Each row is a point on a tangle of strands that fork, close into loops and nearly touch. The rows are in no order.
Two points are linked if the straight distance between their rows is under 82.6. Some points are linked to none.
J_766: [ 18  13  55  -4  24  17  21 -12 -35  -5  -6 -38  -2  48 -52 -27  -3   7
 -29 -45 -26]
J_731: [  2 -24 -25 -17   1   3  28 -21  -6  22  30 -19  -1 -17 -13  -2  25  23
  51 -12  15]
J_791: [  6 -21   6 -33  -4  -8  28   3 -38  39 -24 -10   5 -19  26 -31  53  -2
  12 -12  60]
J_345: [-12 -13 -23   0 -45  -4 -42  29  22 -12   5  24 -26 -63   9  34 -33 -28
 -14  40 -57]
J_564: [  4  12   0  14  -4   8 -26 -14   1 -37  41 -28   0  -6  -3  -2 -13 -39
 -32 -46  13]
J_840: [  4 -13 -20  -9   2  11  37 -27 -16 -26  13 -35   4   6 -35   3  12   8
  33 -27   6]
J_141: [-34  20  -9  10   3 -34  51  -2  23 -12  44   5  -5  -9 -24 -27   2  20
   4  16  18]
J_176: [ -9  -3  12 -20   0   3   7 -39   0   3  -2  12  15 -15  43  -2  44 -14
  28  -9  68]
J_125: [-31  -5 -23   3 -36  20  15  17 -13  -9 -24  12 -23 -17   8  -3  22   3
 -44   6 -18]
J_643: [ 10  -5  -8 -13   5 -52  22  -4   5 -43 -10  53 -14  -8   2  13  -3  -9
  27  38  15]
J_966: [-24  39  34   3  -8  27   6  -8   5 -28  -1  -9  24   9 -34  20   8  20
 -27 -18  -8]
J_52: [ 14 -25  15  16 -33  16   3  13   5  12  -8 -23  30  24  11  -9  15  -4
 -44   2  10]
J_435: [ 26 -46 -14 -14   8 -21  -5  -9 -19   0  -6 -17  15   4  12   2   4 -11
  29  -6  18]
J_848: [-36  20  -9  33 -14  42   0 -14  -4  -9  20  -8 -12   0  10 -11  12  18
 -27  -9   6]
J_330: [  5 -17 -13 -14 -19 -11  13  -4 -35  53   8   6  -6  -7  24 -19  -1  43
  11  11  14]
J_106: [  4 -48  19   3 -30 -27 -20  42   2   2  -7   1  -3 -12  59 -15  13 -52
 -39  16   9]
J_247: [ -4  -6  -2   0  25  31  10 -47 -16   4  -6 -11 -27  43  -2 -15 -13  56
  50   7 -16]
J_389: [  0  -4   9   8 -12  24  -8  23 -14  -9 -45   8  -9   5  14  17  27 -13
 -48  -7 -17]
J_652: [-11  37  26  17  36   5  -4  21   1   1   0   4   7  28 -24  -8  -6  -4
 -47 -38   4]
J_532: [-11  -1 -19 -27   7  -5  44 -48  21 -11  37 -13  -3 -21 -17  -7   9   4
  57   3  39]
J_814: [ 20 -11  -6  -5 -28 -23 -17   4  10  13 -19  47  12   6   8  25  -8  29
  27  45 -21]
J_535: [  7   1  -2 -18 -28  -4 -15  37   5   8 -38  14  -3 -69   7  55 -17 -30
  -2   2 -37]
J_343: [ 13  -3  36  14 -16  38 -26   7 -16  -6 -30  10 -16  33  24  -5  12 -35
 -80  -5   4]
J_936: [ 20 -14 -25   5 -15 -21  -9 -10   6  13  29 -12   2  23 -32  12 -26  16
  15   9 -53]
J_825: [ -6  -1  -6   7 -25 -25  31  -1  29 -22  -3  15  17  26  -9  -5   4  23
  -2  46  13]
J_571: [-17  11  23 -10  -1  43  46 -44  -5  -8 -25 -12  -4   9  -1  -8  45  20
  -9  -9  43]
J_267: [ -2  24  36 -13  31  29  28 -23   3   0  13 -36  28   2 -26   1   0  18
  19 -39  25]
J_927: [ -2  19  -5  34  13  -9 -36  49   9  18  13  -4   3  -2  12  -8 -40 -11
 -51   1 -22]
J_346: [ -1   9  -8  15   3   8 -48  31  13 -26  35 -15 -12 -13  -9  -4  -7 -54
 -61 -31 -10]
J_989: [ 21 -29 -13  18 -27  16 -39  18 -21  30 -18   2  -7   2  27   4 -23  11
   5  19 -35]
J_833: [  0   0  62  13  -5  45 -28  10 -22  -2 -31 -20   0  57 -11   6 -10  15
 -49  -6 -43]
J_298: [ 22  13  -6  -2  22 -48   2   2  15  18  24  31  22   7   6  10 -23  16
  28  11  12]
J_885: [ 24 -46 -18 -26  32 -29  11 -14 -14  -5  12 -21  -7  13  23 -35   6 -35
  46  -7  44]
J_699: [ 12   0  10 -22  41  22  27 -42   2  -7  -7 -14 -11  17 -29 -24 -17  38
  71   3  13]
J_483: [-39  27   9   8  14  24  23 -30  12 -13  20 -25  15  -2 -18  -1   8  27
  -6 -18  13]
J_430: [-37   5 -12   7 -30 -31  30 -22  31 -15  36  28   0   1   6 -21  -6  17
   0  49  18]
J_281: [ 20 -15  20   7   0  11 -28 -25 -22  15  11 -36  23  31   6  13 -25  25
  14 -26 -15]
J_238: [ 13   1  20 -39  24  12  18  -1 -29  47 -21 -10  19  -9   9 -24  25  25
  36 -18  61]
J_624: [-18  35  -4   6  64 -14   7  10   9  -1 -10  14  -5  25 -10  -8   2   2
   4 -23   9]
J_697: [ -5  39  -3   4   7   4 -29  14  -3 -20 -14  30   6 -20 -25  49 -10  -4
   4 -16 -35]
J_297: [ 12  -8  -2  -9  -2   6  18  26 -27  27  13 -45   4   0 -17  -9  -6   0
 -22 -44 -20]
J_779: [-32  14 -19  11  30  14  19 -14  31 -40 -12   6 -18  35 -21 -27  20  17
  -7  19   3]
J_500: [-21  -2  -1  15 -14  12  -6  26  -1 -35  16  -1 -27  -9  -8   5  24 -72
 -75 -19   3]
J_732: [ -9  -2   8 -19  14 -18  54   4   5  -4  -4 -24  -6  -7 -17 -27  38  -8
  10 -20  54]
J_502: [ -9  24   0  21 -42   9 -30  37  21  -5   9   4  -6 -46  -4  20 -42 -18
 -33  18 -34]
J_19: [-19   4  -2 -10   7  30   1 -32 -14  -1   4   7  -6 -22  39  -1  34 -28
  -6 -28  37]
J_944: [ 28 -40 -48 -16  38 -54   4  11  -8  14  25  -5 -10  26  15 -44  -2 -23
  29   4  14]
J_427: [ 15   0  28 -15   2   6  31 -10 -37  -8 -13 -42  14  31 -37 -11 -20  32
   8 -36 -25]
J_351: [ -4  -2 -13   0 -46   8 -34  42  10 -40 -25  18 -18 -70 -22  43 -15 -43
  -5  12 -48]
J_392: [ 26 -41 -16  -1 -16  -9 -17 -13  -6  13  21 -26  26  19  -7  20 -13   1
  36  -8 -18]
J_193: [ -4   2  -4  10   6 -24   7  16  10 -14  30  17  -5 -21   6  -3 -26 -31
 -22   4   3]
J_68: [-28 -15 -30 -17 -22 -22   1  23   6  21 -10   7   4 -31  28   1  32 -19
  17   5 -13]
J_764: [ 16  -1   5 -41  35  13  54 -25 -32   3 -13 -20  -7 -11 -26 -25  -1  28
  60 -18  38]
J_132: [ 15   4  63  13  -6  63 -37  21 -22  13 -51  -7 -18  44  12   0  12 -17
 -74 -10 -41]
J_255: [  8  34  50  20  18  -6  14  -2  17 -17   6 -20  28  32 -29 -11  -6 -14
 -49 -20  26]
J_490: [ 17 -18  -8  -7  -9 -40  -5  12 -11 -25  -9  52 -24   7  12  14 -33 -13
 -11  39  -5]
J_895: [  3  22  36   9 -32  28 -12  12  -8 -15 -15 -12  32 -13 -38  40 -13  12
 -35  -2 -29]
J_644: [  8  34   0  -4  28  -7  -6  -8   1 -24  -3  23  -2   2 -35  27 -24  11
  35   2 -16]
J_89: [ 18 -12   4 -33  43   5  26 -11 -15   9 -15 -40  17  20 -20 -25  28   3
  53 -41  24]
J_133: [-35  26  -3  18  10  34 -24 -14  -7  11  15  -3   5 -13  14  -4  37 -13
 -36 -40   8]
J_486: [ -6  20  33   1  27  22  31  -9   6   2 -39   1   4  33  -6 -25  42   6
 -10 -25  32]
J_664: [ 13 -29 -43   6 -23   8 -16  19 -20  40   5  14 -41 -32  14   4 -15  -1
  14  20 -48]
J_363: [ -8 -15   4  24 -37  13 -18  -4  -2  17  -2  11  16  -8  40   0  -1   4
 -35  22  17]
J_164: [ 14 -16   1  26 -36   7 -54   9  14  10 -16  -3  12   1  39  19 -20 -14
 -25  40 -11]
J_844: [ -8  15  23  31 -55  36 -43  23  23  -6 -10 -17  20 -20 -25  34 -36   7
 -37  16 -40]
J_335: [-15  10  -3  -6 -16   7 -33   3   3 -11 -22  29  20 -49  10  48  16 -18
  14   0 -24]
J_559: [ -2 -29 -20   8 -23  28   0 -19 -25 -10  -5 -33  -3   3  -3  13  23   2
 -16 -14 -16]
J_721: [  4  11  50  22 -14   3   7 -17   3  12  -5 -18  21  33   6 -17  15  -8
 -61  -9  31]
J_98: [ 13  -5  15  -6   7  19 -16 -27   5  -6  30 -19   8  -1  26   4   4 -43
  -4 -40  32]
J_893: [-23 -16 -13 -11 -14  -4  16  21 -13  28 -17  17  -8 -17  30 -25  47 -20
 -11   1  30]
J_600: [-22   3  -8  20   2  -8  -1  -4   2  16  22  13 -12  -5  32 -12  -8  10
 -20   0  20]
J_822: [ 12  11  38  22   2  20 -20  -1 -21  -9  -1 -11   6  33  -4   8 -25  24
 -11   0 -26]
J_29: [-24  -9 -35   4  18   1  33 -18  15 -20  -7  -4 -10   9  -1 -27  38  13
  24  10  16]
J_277: [  9  16 -23 -11  36 -36   1   0  38  23   3  19  35  23 -23   9   9  26
  40   9 -10]
J_690: [ 35 -21 -18   7 -36 -22 -23  37  26  29  -7   9  -9  -5 -20  26 -35  -6
   0  46 -74]
J_832: [ 26 -24  12 -18  34  20   1 -20 -36   7 -37 -22  10  37   0 -10  30  18
  34 -16  14]
J_608: [  3  21  27 -10  44  -2  19   5   1  34 -29  10  15   6  15 -21  11  29
  41   5  35]
J_792: [ 16  -8 -26  -5 -41 -15 -19  13  13   7  14  13 -39 -42 -31  33 -48 -12
   2  42 -68]
J_271: [ -4   7 -21   8  29   9 -10 -28   2 -27  15   0  -9  28 -23   1 -14  37
  35  -8 -15]
J_626: [ -2  14 -12  31  -1 -23 -38  54  31  32 -13  30  -5   5  14  12 -30  -5
 -29  34 -44]
J_259: [ -4  23   7   1  54  -6   8 -16   5 -21 -26   6 -10  25  17 -21  21 -20
  -6 -27  51]
J_83: [  1  -6 -38   1  -1   5 -43  19 -21   1  27  14 -45 -33   4  13 -41  -5
  -7   9 -44]
J_380: [-18  31   2   8  27 -26  55  19  28 -12  12  -5   7 -18 -13 -24   4  -5
   4 -18  31]
J_128: [-12  39   7   7  -6  -8 -13  24   2 -17  31  15  -5 -34 -23  16 -51 -20
 -38  -4   0]
J_544: [-26   0  -7   7 -29  29  -6  37 -15  -7  -3 -13 -45 -28   3  -9  16 -35
 -65 -16 -26]
J_976: [-12  13 -14 -30  15 -32  10 -15  35  19  -3  27  31 -18  -1  10  31  16
  64  15  14]
J_85: [-13  -7 -46 -21  -1 -16  11  -4   3   2 -11  25   5 -26  -3   7  42   4
  48   4 -19]
J_599: [  3  -6  14 -10   3  -3  21 -47   7 -19  24 -17  12 -18  11  -9   7 -10
  28   2  59]
J_46: [  3  -4  14  -5  14  23 -15 -21 -25  16  -5  -7 -10  28  39 -25  18  19
  -3 -15  43]
J_796: [ 24  14  -2   0  11 -15 -17  -6  -5 -27  12  51 -20  13  -2  20 -52   7
  10  13 -17]
J_388: [-10 -13 -21 -12  13 -29  50  13  -6 -10   4   0 -30  11   6 -38  22  -5
  12  10  29]
J_805: [ 29 -32 -14  21 -37  -5 -34  16  16   0   4 -27   7  20 -28  13 -35   6
  -6  28 -47]
J_613: [  5 -18 -13   3 -35 -36  16  14  18  23  -6  19  26   4  20  -6  17  32
  20  41   3]
J_647: [ 17 -13 -12   1  40  -6 -20 -10 -16   6  22 -12  -4  15  35  -2 -11 -24
   7 -21  15]
J_50: [ -3   5 -28  21 -11   0 -51  22  21  25  18  30 -32  -8   9  11 -44   4
 -15  35 -59]
J_231: [  5  21  41 -23  34  11  30 -18 -17  -4 -11 -27  25  28 -35  -9 -12  38
  51 -16  -9]
J_14: [ 12  24  -5 -10  42 -23   8 -12   4  24   0  36  -9   4  26 -11 -13  34
  49   8  30]
J_897: [-43  -7 -45  -7  18 -18  21 -30  54 -29  28   2 -15 -15  10 -22  42 -13
  31  23  20]
J_177: [ 17 -10  12  -4 -60 -35  -2  15  16   7  -7  26  19 -43   9  45 -24 -17
  15  45 -15]
J_327: [ 23  -9  -2   5 -17 -38 -34  -9  18  -3  10  28  28 -23   8  44 -30  -3
  21  34 -12]

How many points has the smallest loop of links through each point below? Write none if it is on no loop.
J_327: none
J_389: 15
J_690: 16
J_238: 10

A piece is two or more points that can be reached from each other along the links. Count, over all rows, the pieces, the separate loops (a circle has one, a figure eight two, a Y none), the forks (points with three links) and the tips (points with one).
pieces: 3
loops: 5
forks: 14
tips: 10

A fork is a point with three links, a tip a point with one. Leave the first point through the second and follow the links. Name the first fork or tip that comes.
J_177, J_327: J_29
J_500, J_544: J_392
J_822, J_833: J_98
